Each scene shows the same named points in several views. A view is turned or mirrored, and shifted as a whole, has a little noise and may leave points out.

Scene 1
View 1
K34: [  7 -24  32   0  45   5  -7  -5   3  33 -12 -17   0   8 -12  21   8  26
  17 -11]
K814: [ 10  -3   9 -10  13   2   4 -12  -7  18  43  27   2   6   1  33  -6  -2
  -7  -1]
K533: [  2  -3  12  -7  24  -1   2 -20 -11  -3  40  37   4  -1  -1  14   5   0
   3  25]
K787: [ 20  -2   7  -7  21   5   4 -11  -4  29  28  20   0  14  -9  38  -8   3
 -14   0]
K120: [  9 -33  16 -11  23  -3  18  -2   2  20  16   4  -1   7 -22  41  -5  26
   0 -13]
K830: [-14 -52  30 -14  16 -13  18   9   5  11  13  -9   3  -8 -19  28   3  33
  20 -34]
K310: [ -8 -50  24 -12  11 -16  25   6   3  10  22  -2   1  -3 -18  37  -2  29
  12 -33]
K689: [-16 -17  29  -5  21  -7 -12  -7  -7   4  28   9   3  -6  12   7  16  10
  21  -6]
K400: [ 20  -7   9  -9  20   7   5  -8  -1  36  27  15  -3  19  -7  42  -8   4
 -12  -9]
K852: [ -8 -10  18  -6   1  -4 -12  -4  -8  27  45   8   0   6  19  25  -3  -8
  10 -26]
K996: [ 15 -11   9 -12   4  -2   7  -2  -4  42  37  11  -1  16  -2  48 -13  -1
 -13 -28]
K90: [ 14 -19  23  -5  43   8  -2  -8   3  26  -1   1   2   6 -15  29   3  20
   5   3]
K922: [ -3 -42  18 -16  -4 -14  24  15   4  32  32  -5   0   4  -9  48 -11  17
   1 -54]
View 2
K996: [ 10 -16  10  22 -23 -28  -2   4 -23  12  -1   2  39  21  -6  -5  29 -15
 -24   0]
K922: [ 25 -32 -10  53 -17 -34   1  -4 -45   9   0  -7  48  25  -7  10  37 -17
   1 -18]
K814: [  0   2  10  20 -24 -15   2   6  -9  12  -3  -9   5  20  -5  -5  10  -5
  -9   3]
K830: [ 21 -23 -14  76 -30 -27   4 -20 -39  -3  -4 -24  22  15 -11  21  15 -22
  15 -39]
K90: [ -1  -1   6  47 -50 -28  -4 -14 -13 -14 -14 -11   9  -3  -7  -5   0 -33
 -18 -31]
K400: [  1  -7  13  24 -35 -25   0   1 -17   3  -9   0  28   7  -4 -10  17 -23
 -27  -9]
K533: [ -4  16  13  24 -31  -7   8   2  -3   8  -5 -21 -24  16  -3   4  -5  -2
   3  -3]
K852: [  9 -13   2  38 -32 -26 -19  -8 -17  13  19  -5  11  33 -12 -10  28   1
  -8   4]
K787: [ -1   1  11  26 -38 -21  -6  -1  -9   5  -3  -4   3  11  -7 -12  10 -15
 -20  -7]
K120: [  9 -10  -2  46 -33 -25  13  -9 -30  -4 -14 -13  26   7  -4   9   9 -29
  -8 -28]
K310: [ 21 -22 -13  65 -23 -25  11 -13 -41   1  -4 -22  24  17  -5  20  19 -16
  14 -32]
View 3
K996: [-19   6  10 -14  10 -11   3  18   2 -46 -18   3 -17  21 -13  29 -11  -9
   1  28]
K400: [-12   9  17 -15  20  -5  18  19   7 -31  -7   5 -23  18 -22  22 -12  -1
   7  36]
K830: [-34  24  22  36  18 -37  24  49 -16 -30 -45  12 -31  25 -17  -1   9   4
  19  10]
K90: [-13  26  34   6  37  -2  39  39   7 -17  -9  11 -32  19 -22   0  -2   8
  20  42]
K814: [ -6   8  14  -3   1   0  16  18   6 -12  -6  -1 -16   4 -16  13 -15   7
 -12  23]
K922: [-36  13   9  11  10 -38   4  33 -15 -58 -47  10 -19  32 -15  22   4 -11
  14  13]
K34: [-12  34  41  17  44  -5  45  53   9 -13  -6  18 -37  19 -17 -13   5  12
  26  41]
K852: [-10  20  11   5  -2  -2   4  27   8 -35 -21  16 -11   7  13   9  -3  -8
  -8  14]
K533: [  2   2  17   7  -8  12  21  17  11   9   4  -3 -17 -10 -12   4 -19  16
 -23  19]
K689: [ -8  31  25  27   5  -2  24  43   5  -9 -18  18 -20   1   8 -10   4   5
  -3  10]
K787: [-10   6  17 -13  18  -1  19  19   8 -22  -3   1 -22  11 -22  18 -17   2
   2  36]
View 4
K689: [-15  19  17  -7   6 -25   0  32   8  13  14   3 -42   3  -8  -1  19  13
  -5  24]
K533: [  4   3  16  -1  23 -19  15   8   1  14  20   6 -50  -8 -12 -27   3  27
  -3   7]
K830: [-25  24  14 -13  -3 -23 -19  49   5  21  10 -14 -15   1  -4  29  21  -5
   8  32]
K310: [-25  16   4 -17   0 -23 -15  41   6  22  14  -8  -5   2  -5  27  14  -6
  11  26]
K787: [ 10  -2  -9 -26  26 -12  19  20 -23   1  23 -13 -28  11  -7  -4   2  27
  11  22]
K120: [ -5  12   0 -22  15  -9  -5  36 -15  19  15 -24 -15   5  -7  15  13   9
  11  28]
K90: [  5  16   9 -23  24  -6  -4  46 -28  12  18 -28 -40   9  -8  -2  20  26
   1  30]
K852: [-12  10  -2 -26   7 -38  19  28   8 -16  20  18 -32  26  -6   4  12  25
  -3  31]
K34: [ -2  28  23 -18  22  -5 -10  58 -27  18  16 -31 -52  10  -8  -5  26  24
  -4  33]
K922: [-22   8 -16 -30  -1 -28   0  38   3   3  12  -5   7  19  -1  38  10  -5
  17  35]
K814: [  3  -2  -3 -16  23 -21  21   8  -4   1  23   2 -30   7  -9 -11   4  26
   5  17]
K400: [  9   0 -16 -30  25 -14  17  27 -23  -1  22 -14 -21  16  -6   1   6  23
   9  24]

In a view up to two points have been moved. Name them for each view, in the order of its rows, or write none.
view 1 -> K34
view 2 -> K787
view 3 -> K533
view 4 -> K689
